A landscape with many valleys, sampled at points; each row gives a point and its height.
From any point a ball rolls to the lowest of the 2 points nearest to it. It stops when none of these is lower. Distance is the straight distance between rows; heights are no part of it.
J380: [167 183 114 127 111 129 119  82 127 151 159 108 155 166 118 103 158 121
 175 193 104 104  98 127 139 106 154 119]  height 2.07
J179: [141 106 118 133 125  51 106 183 131 124 120 156 189  56 136 149  80 105
 132  68 109 149 156  68 126 148 151 146]  height 6.49
J236: [ 60  98 150 120 186 178 146 109 120  97 126 166  81 161 178 149 157 138
  99 141 151 146 136 156 139 128 100  89]  height 0.41
J433: [ 91 124  80 176 168 126 126 172 105 106  72 117 134  97 140 133  70  76
 177  91 168  80 123 184 133 114  72 104]  height 2.81
J813: [108 130 136 158 162 147 121 132 118 123 112 133 132 184 129 104 155 119
 193 110 150 145 147 112 113 105  87  81]  height 2.13
J966: [145 159 111 146 137 103 116 159 128 135 114 120 156 146 113 101 122 126
 211 113 101 139 137  94 124 123 132  90]  height 4.69
J19: [136 125 139 100 124 133 104  71 138 143 156 173 126 159 139 126 175 141
  63 136 116 175 145  64 135 111 126 104]  height 3.69
J337: [155 132 127 115  99 137 141  74 111 114 182 136 124 130 113 103 158 130
 118 166 129 127 111 133  99 143 186 173]  height 3.25
J830: [ 90 131 140 124 177 152 156 122 133 128 108 125  83 123 196 162 135 143
  99 157 126 122 101 195 153 123 125 105]  height 3.10
J970: [165 152 129 125 159 137  97  94 147 125 151 137 174 130 159 119 129  92
 141 162  97 117 118  98 144 106 130  95]  height 2.45
J234: [141 174 116 132 135 125 130  60 110 144 174 133 146 190 138 105 184 121
 150 193 106 120 105 122 156 110 151  95]  height 1.71
J369: [ 98 135 137 115 178 160 157  89 115 111 139 137  83 148 207 163 159 147
  80 188 122 135  92 188 164 127 133  93]  height 2.58
J122: [115 114 150 135 124 126 137 191 181 185  59  92 119 124 129 174 106 144
 124  93 133 109 125 170 128  97  72 105]  height 5.78
J226: [145 128 138  98 114 118 134 135 159 155 129 147 116 104 149 141 130 156
  64 125 106 156 132 110 131 129 135 134]  height 6.03
J518: [ 77 122 147 103 169 156 146  75 126 124 144 161  90 156 188 157 166 147
  68 156 127 153 124 145 162 129 126  85]  height 1.68
J16: [158 150 117 131 121 110 103 130 137 157 129 108 166 173  92 101 151 132
 180 132 110 143 131  75 114 107 114 104]  height 4.78
J526: [149  87 142  89  77 129  93 114 180 171 122 126 117 144 101 150 154 148
  47  93 122 160 165  70 124 107  88 119]  height 2.89
J864: [121 144 127 109 103 143 146  59 103 121 171 123 107 164 113 111 186 148
 111 178 135 127  99 149 127 130 173 161]  height 2.80
J170: [119 126 141 127 120  90 138 192 173 194  51 105 107 117 135 155 114 171
 123  83 109 139 140 141 146 123  97 107]  height 5.70
J753: [126 130 135 150 150 164 112  94 125 116 150 131 153 177 121 110 149 109
 172 133 147 130 125 106 117  96  93  84]  height 1.84
J347: [117 153 123 151 140 105 144 157 105 102 142 127 135 133 112  90 123 132
 199 117 107 149 141 118 112 153 143 127]  height 4.59
J43: [194 150 120 131 112 112  97 123 146 136 157 138 177 110 124 120 113 111
 132 127  97 136 122  80 116 127 162 138]  height 6.22
J323: [124 141 142 126 122  86 139 194 146 167  79  93 125 122 119 124 118 154
 162 102 113 137 139 138 141 127 111 125]  height 5.61
J725: [ 96 109 130 134 167 151 119 115 114  75 145 167 133 119 151 117 122 109
 126 110 135 140 137 115 115 124 118 114]  height 4.86
J227: [146 165 118 115  97  72 123 153 146 187 117 111 129 170 104 105 166 174
 137 130  85 160 140  88 138 130 123 114]  height 4.98
J826: [136 131 134 122 119 154  99  70 141 165 139 132 140 201 114 127 180 127
 117 140 133 143 134  77 149  91  88  91]  height 2.32
J811: [143 111 142 125 110 175 149 148 148 165  91  85 125 164  96 176 124 107
 147 136 181  89 116 169 110  98  60 121]  height 5.91
J511: [ 94 135  91 145 193 143 115 135  92  56 131 158 145  56 174 121  72  96
 149 142 130  85 109 179 158 142 121 116]  height 3.22
J708: [112 124 106 149 144  53 136 172  63  85 131 164 169  42 149 121  68  96
 156 120 109 120 147 127 152 208 184 167]  height 7.08
J422: [110 154 111 148 175 134 135 129  91  75 133 148 132  87 166  95 106 107
 160 149 105 108 108 172 152 152 151 116]  height 2.91
J252: [150 187 115 150 123  98 151 154 107 143 125  73 110 157  99  88 136 156
 220 162 105 105 108 166 127 155 167 139]  height 1.29
J295: [101 135  62 155 181 159 103 128  70  49 135 143 138  63 138 116  54  77
 139 143 158  77 107 171 155 138 111 153]  height 3.47
J736: [140  92 154 109  82 135 116 173 195 185  75  94 109 128  92 173 130 170
  65  86 132 135 153 122 117 111  86 128]  height 5.99
J228: [148 136 130 109 103 120 119  71 134 157 159 143 155 164 122 111 179 138
  89 152 113 152 130  79 153 106 134 111]  height 4.01
J978: [104 114 122 146  86  86 149 168 100 106 105 114 119  86  75 107  99 126
 166  77 137 136 149 132 100 162 149 195]  height 6.75
J340: [142 112 158 104  80 152 134 150 174 192  93  73 111 138  90 169 137 154
  93 105 136 112 121 154 108  98  92 144]  height 6.07
J338: [141  82 150 107  99 130  84 153 170 167 102 129 131 152  90 137 149 135
  62  69 124 154 171  53 124  92  71  98]  height 3.26
J320: [107  66 155 126 110 146  92 150 165 131 116 139 117 162  90 145 139 126
  97  60 159 156 190  66  99 100  67 114]  height 3.35
J810: [ 85 122 153 103 141 166 163 111 144 145 114 110  77 139 165 184 137 152
  77 150 144 120  99 198 143 125 117 125]  height 2.65
J595: [138 116 147 127 103 148 102 120 156 154 128 129 132 159 103 135 160 129
 117 118 137 135 140  93 113 104  96 106]  height 2.69
J189: [106 100 118 160  97  70 125 188 123 123 103 123 139  84  91 133  82 130
 156  51 134 143 162 132 120 146 132 174]  height 6.67
J70: [ 94 125 117 153 185 137 104 122 103  73 135 170 147 104 165 128 100  86
 153  92 121 136 136 115 131 120 123  84]  height 4.99
J726: [163 164 120 121 149 149 112  79 124 116 173 140 162 106 157 120 125  99
 132 179  97 105  92 128 143 127 169 129]  height 2.73
J519: [ 90 127 133 163 187 134 125 173 118 137  86 139 118 162 158 127 135 115
 188  92 133 138 148 118 128 104  65  57]  height 2.39
J800: [148 113 144 103 115 149 126 158 194 163  91  92 130  86 142 191  86 122
  67 117 133 101 115 171 128  92  99 131]  height 6.23
J627: [156 121 121 139 115 161  97  95 128 103 156 127 174 135  91 103 109  90
 173 125 147 107 119  90  94 102 119 137]  height 6.35
J86: [156 154 104 133  90  74 153 176  94 106 139 118 129  53  96 101  73 125
 155 131 126  97 128 131 117 194 200 213]  height 6.92
J334: [152 123 152 106  94 143 137 139 169 166 106  86 113 106 115 180 105 135
  87 129 143 101 106 173 119 116 105 154]  height 6.16
J115: [138 153 126 140 178 151  98  83 116 118 159 150 163 158 155 107 149 105
 162 145 109 128 125 101 143 110 128  77]  height 2.19
J728: [ 95  71 154 102 102 155 142 104 160 153 122 133  83 173 116 147 173 178
  38 103 151 166 166 118 125 132 105 116]  height 1.50
J562: [175 140 116 128 106 136  99 122 145 119 155 110 173  94 102 111  94  98
 145 129 119 108 119 100 105 114 145 163]  height 6.28
J618: [183 134 114 122 125  56  92 181 154 147 114 140 182  65 135 148  71 105
 124  90  88 136 140  67 126 123 151 139]  height 6.42
J296: [127  85 155 130 102 161 111 138 160 143 114 110 126 165  94 145 144 129
 102  91 168 132 162 108 102  94  63 117]  height 3.01
J759: [101 115 117 138 127 168 143 117  93  65 140 154 101  83 125 111 104 116
 124 128 167 113 116 168 113 145 141 177]  height 4.02
J20: [172 133 127 110 118  94 106 136 159 142 136 141 148 112 146 133 126 140
  93 122  98 160 138  77 131 115 140 131]  height 6.15
J281: [113  99 136 103 140 138 128  62 115 100 170 191 116 160 155 121 182 139
  63 140 123 185 149  79 136 121 143 104]  height 3.20
J325: [132 146 102 142 120  56 140 179  77 103 128 137 138  32 133 113  56  94
 141 130 108  91 125 145 152 198 196 191]  height 7.01
J413: [ 84  88 158 107 133 153 135 123 147 117 118 152  99 148 149 162 147 156
  67  94 150 168 152 118 127 133 107 119]  height 2.36
J289: [119  72 156  94  80 150 108 103 164 170 108 127 104 169  87 156 172 160
  29 103 152 165 167  91 127 110  83 118]  height 2.38
J832: [152 167 135 109  84  73 147 141 145 187 113 106 101 153 107 108 169 194
 114 140  86 168 126  99 143 156 161 133]  height 5.09
J486: [161 127 136 107 108 101 103 170 182 166  95 108 148  84 134 167  80 121
  91 102 112 105 117 134 128 101 105 128]  height 6.31
J282: [128  95 143 106 113 119 116 158 178 157  89 121 109 113 124 155 122 156
  69 104 127 149 145 126 136 114 108 128]  height 5.86
J517: [141 187 104 145 136 100 158 154  85 112 155  88 109 131 103  63 129 147
 213 167  97 105 109 158 138 182 197 150]  height 1.65
J994: [104 104 126 148 121  58 119 197 124 131  85 148 150  63 126 148  84 124
 139  60 111 154 167 103 138 156 127 146]  height 6.58
J775: [149 159 139 121  99  82 162 138 130 159 127 131 104 138 140 112 166 173
 111 144  80 154 112 132 138 158 181 153]  height 5.24
J182: [115 100 159  92 110 161 153  90 153 164 124  90  84 154 128 188 148 157
  65 158 157 117 109 181 142 111 111 137]  height 3.15
J720: [105 123  94 145 147 154 113 122  89  59 149 150 127  63 121 111  68  92
 129 123 164  94 110 161 119 139 136 164]  height 3.73
J737: [116 132 140 112 122 168 151  34  86 116 187 111 113 177 118 127 182 126
 121 212 139 112  85 173 141 128 153 150]  height 2.09
J545: [123 129 125 147 140 108 136 147 105  95 135 155 148 105 137  98 131 122
 163 116 105 151 138 104 126 162 168 139]  height 4.45
J602: [140 137 133 129  98  78 142 178 137 149 102 109 116 102 114 125 116 163
 150  94 116 149 136 129 122 162 144 162]  height 5.52
J967: [159 191 109 142 141 103 147 130  92 112 167 108 138 127 138  75 130 132
 186 178  72  95 101 137 140 179 220 138]  height 2.04
J913: [133 101 146 147 124 153 132 183 163 166  72  86 127 149 114 160 113 124
 140  99 161  97 136 155 107  89  63 100]  height 5.84
J109: [102 130  97 152 149 145 131 158 127 108  93 112 130  76 145 142  55  97
 139 116 156  81 100 200 134 119  87 141]  height 3.06
J230: [162 162 115 109  80 111 119  58 126 164 160 131 151 192  90 101 196 139
 110 167 122 140 125  72 156 116 161 128]  height 4.29
J220: [139 155 142 117 126 161 136  37 105 132 169 123 137 175 132 126 167 104
 128 203 135 100  82 146 146 110 141 113]  height 2.35
J125: [103 110 107 144 113 169 143 131  94  70 127 115  99 106  86 105 102 115
 152 121 194  96 119 174  90 139 113 179]  height 4.32
J844: [166 193 101 140 133 117 121 116 127 153 148  88 161 169 108  85 143 128
 213 177 102 105 110 119 136 120 149  97]  height 1.83
J113: [151 121 133 130 127  95 145 132 111  94 152 161 136  78 146 111 117 120
 115 120 112 167 147 104 114 177 190 170]  height 4.22
J119: [100 110 140 138 145 201 168 100  88 122 114 118 120 187 137 147 145 114
 172 173 187  92 113 177 102 113  71  90]  height 6.14
J581: [171 168 113 122 152 120 131 112 104 111 164 134 143 103 150  92 122 104
 151 162  90 110  96 137 140 154 185 137]  height 2.44
J764: [162 164 120 125 100  91  95 122 153 185 123 114 150 183  95 102 174 163
 131 145  99 147 127  65 141 103 124  88]  height 4.88
J655: [160 183 115 137 100  99 143 132 131 162 135  79 126 195 101  87 159 157
 211 170 105 123 114 129 126 132 147 120]  height 1.58
J205: [141 130 119 112 131 141 145  82 113  88 176 157 123 100 150 113 133 114
  93 162 113 122 112 138 113 154 179 177]  height 3.62
J98: [154 124 119 125 135 109 141 115  91  64 169 171 122  71 157 108 112 110
  93 140 116 124 126 119 103 182 210 197]  height 3.96
J9: [139 133 102 145  96 107 139 149  93  95 140 127 119  73  93  95  84 121
 153 114 133 122 127 139 109 173 172 202]  height 6.84
J760: [174 138 121 122 118 102  90 171 175 158 107 111 171  79 119 158  81 111
 125 105  96 114 126  88 120  96 118 133]  height 6.37
J920: [ 88 115 111 181 177 136 131 181 118 126  76 127 127 133 159 142  95 110
 184  87 155 106 134 170 132  99  69  68]  height 2.59
J88: [ 80  69 112 128 151 180 126 111  95  41 143 170 107  99 132 131  95 101
 105 107 183 124 134 143 102 139 123 149]  height 4.39
J87: [ 93 104 143 107 171 165 129  46 127  96 175 179 110 153 177 154 172 129
  67 159 132 161 134 107 149 112 139 109]  height 2.53
J641: [124 120 153 135 130 173 159 106 123 160 104  99 119 190 126 159 155 120
 149 152 183  99 115 169 121  98  71  99]  height 6.01
J133: [138 144 143 119  92  81 170 161 120 154 125 102  95 109 112 117 130 165
 141 125 104 149 123 148 122 173 179 180]  height 5.41
J371: [ 49  72 158 121 175 163 138 134 139  97 126 160  85 142 174 157 130 139
  81  97 158 151 166 146 132 123 105  93]  height 1.52
J352: [ 89  76 120 146 144 146 105 126 101  53 151 172 125  96 130 118 100 100
 123  84 153 145 157 113  91 126 127 156]  height 4.65
J374: [ 83 113 132 136 152 193 168 119  89  96 116 127  91 165 129 131 144 124
 167 153 202  94 112 205 107 137  87 115]  height 6.30

Where does a ball stop that starts at each point below?
J994 | J282
J109 | J753
J352 | J252
J811 | J737
J125 | J252
J775 | J737

Call two points neighbours if one is among the 2 nearest of the other. Go from one point of each pair to the other, from neighbour to neighbour, staying as low as possible. Name the highest point that can't be avoided.
J518 / J826 | J320
J282 / J518 | J334
J728 / J236 | J413
J753 / J252 | J726
J737 / J234 | J220
J518 / J810 | J830
J252 / J234 | J380
